Points on a hilly landscape, in no order, each with its height.
A ball rolls from a point to the lowest of its 4 nearest points, and stops where none of them is lower. Distance is the straight distance between rows; heights are no part of it.
mulev: -14 12 -7 33 15 -70 -6 41 26 3 19 -12 -38 32 -13 -48 -22 -38 -4  height 289
sal: -28 26 7 30 -17 -11 29 27 -5 27 -32 83 -72 -43 -75 -39 -45 -80 32  height 213
rufos: -52 33 -30 10 -22 7 -3 45 39 37 -68 96 -7 -41 -27 -59 -36 -65 -32  height 631
mibu: 35 -14 6 -51 -4 -8 -11 -78 -19 40 15 -7 18 21 -23 50 10 33 13  height 54
zikod: -27 5 -14 -7 -9 -44 -28 6 23 63 -39 42 17 7 11 -50 -26 -35 -38  height 221
belu: -3 9 1 -71 -8 4 -32 -36 32 -98 103 -38 -10 14 -20 90 40 71 46  height 699
zab: 0 -21 -3 -12 -15 -6 -13 -47 -12 81 -40 37 46 -3 13 -7 -8 -5 -48  height 789
dunu: -2 -14 3 -10 -16 -51 -24 -28 7 82 -24 17 17 25 10 -22 -9 -13 -31  height 537
Setuf: 27 -23 22 -37 24 26 9 -36 -18 -112 56 -66 -17 19 42 79 46 70 29  height 641
mir: 22 47 -57 -26 -8 105 15 -29 -9 34 -4 22 80 -71 -8 51 43 36 -20  height 218
bozim: -7 -36 33 42 -19 13 -22 66 3 -103 -23 -95 20 48 77 -48 -11 15 22  height 307
kat: 24 36 -42 -48 -24 85 -15 -37 -9 28 -15 25 88 -50 -27 53 36 36 -3  height 409
vap: -2 1 4 50 26 -42 -6 46 14 -59 15 -70 -18 40 62 -37 -4 1 -13  height 402
Pomam: 37 -20 14 -19 23 -47 -10 -57 -18 8 30 -37 -4 47 19 49 20 43 -7  height 483
pefov: 8 -14 7 -1 -2 -72 -22 -28 8 46 4 -14 0 40 19 -8 -8 3 -20  height 436
duzi: -48 23 -24 -1 -20 -11 -12 30 34 47 -58 74 -1 -26 -13 -61 -33 -60 -27  height 577
zop: 32 -34 26 0 30 -17 -12 -40 -20 -71 20 -70 -11 38 79 48 33 62 -4  height 531
dep: 29 65 -78 -17 6 88 27 -8 -8 39 5 29 83 -68 7 56 40 29 -36  height 319
Lazud: 35 -12 12 -55 -12 -9 -11 -66 -21 12 26 -18 10 21 -27 66 13 47 20  height 336
lesur: 32 -49 44 -19 19 24 -5 -43 -30 -110 19 -72 1 14 81 51 32 73 11  height 587
ruget: -25 17 13 36 -10 -2 30 20 -28 32 -49 108 -72 -75 -66 -18 -43 -78 37  height 354
sif: 30 10 -4 -71 -23 10 -23 -60 6 -23 52 -17 17 14 -50 88 15 51 40  height 536
gop: -3 -12 14 50 17 -9 -18 61 13 -75 -3 -85 -5 34 72 -47 -2 19 -3  height 482
loba: -7 -11 -18 -9 4 36 14 -29 -10 78 -54 53 65 -34 39 -13 3 -7 -74  height 171
mis: 16 -9 -18 -33 1 54 11 -53 -26 75 -39 36 63 -30 1 12 15 17 -44  height 796
Rami: 26 -22 21 21 29 -41 -10 -9 -9 -44 12 -71 -13 43 71 7 11 39 -20  height 454
tibed: 3 -34 46 30 -31 18 -33 53 -9 -98 -30 -89 34 51 86 -42 -11 19 29  height 82
Gevap: 9 -15 3 23 15 -75 -19 1 6 9 13 -37 -15 52 41 -11 2 7 -25  height 340
vopa: -37 6 -14 -5 -16 -5 -14 11 25 69 -59 64 22 -24 15 -43 -22 -35 -58  height 591
rika: 30 6 -11 -57 -25 53 -20 -66 -4 34 -1 16 60 -26 -49 48 26 41 15  height 663
dav: -10 9 -9 27 19 -67 -6 35 27 -12 17 -36 -31 44 9 -41 -15 -19 -19  height 226
vusin: 32 -9 4 -57 6 4 -6 -46 8 -71 83 -41 -10 18 -10 93 38 51 43  height 664
niri: -34 19 -6 14 -13 -30 -6 40 31 36 -25 63 -39 -13 -53 -58 -48 -71 -1  height 502
dof: -26 -5 17 75 29 10 38 84 1 -60 33 -43 -58 3 12 -51 -11 -24 31  height 583
Luz: -15 -5 13 72 38 -16 48 70 0 -36 43 -18 -84 -11 -17 -40 -8 -44 21  height 357
Firo: 42 -14 19 -34 24 -5 -1 -59 -8 -49 58 -48 -20 36 14 75 34 66 23  height 618
ganed: -22 20 -10 32 12 -54 21 50 24 -2 21 4 -67 15 -43 -49 -24 -57 18  height 309
zap: -34 9 -23 -6 7 13 -4 7 14 71 -68 72 44 -31 45 -40 -2 -30 -86  height 806
fam: -44 42 -6 17 -14 5 13 41 13 29 -65 102 -47 -63 -65 -41 -39 -75 9  height 408
toma: -29 -50 70 47 -41 60 10 98 -34 -77 -12 -69 6 30 11 -63 -20 -10 66  height 679
romo: 16 12 -8 -71 -40 22 -39 -60 8 6 37 -4 36 1 -55 78 26 38 46  height 593
tul: 28 -15 0 -42 -12 10 -14 -66 -24 59 -9 1 38 3 -26 35 5 20 3  height 460
kevuk: -17 -32 36 64 -5 51 20 102 -16 -80 -1 -67 -16 12 17 -70 -19 -11 41  height 816
Nad: 19 8 -36 -29 15 72 37 -36 -28 74 -37 39 78 -44 19 24 27 17 -50  height 605
rer: -24 12 21 43 0 -33 37 26 -10 11 -10 68 -95 -38 -66 -19 -38 -70 43  height 205
Pof: -12 -6 5 59 26 -3 11 81 7 -76 18 -69 -29 26 29 -59 -11 -8 6  height 612
Rodur: 17 15 -6 -66 -22 7 -33 -54 21 -43 77 -13 12 16 -47 83 28 52 52  height 594
Pema: 22 -20 5 -32 -14 15 -15 -65 -24 73 -26 19 51 8 -13 20 3 23 -22  height 645
non: -22 7 13 53 5 -37 39 39 0 9 12 55 -97 -32 -58 -22 -28 -64 34  height 243
Reb: -22 11 -10 7 -15 -67 -15 25 26 36 -10 22 -13 23 -26 -56 -30 -39 -15  height 385
raf: 17 28 -57 -11 39 74 54 -22 -25 65 -18 47 74 -55 23 30 34 18 -64  height 562
botot: -20 7 12 64 29 -35 45 51 5 -12 32 11 -90 -17 -48 -22 -14 -58 34  height 222

Where does a ball stop that starts at each point below?
dof => rer
lesur => dav
zop => dav
Pof => dav

Call two points neighbours if one is among the 4 nearest of the other. Go from one point of each pair to the other, from neighbour to neighbour, staying as low as possible. Name the highest point that can't be avoided.
mibu, rer => Pomam
loba, tibed => rika
dav, zikod => Reb
loba, mir => Nad
dav, rer => ganed
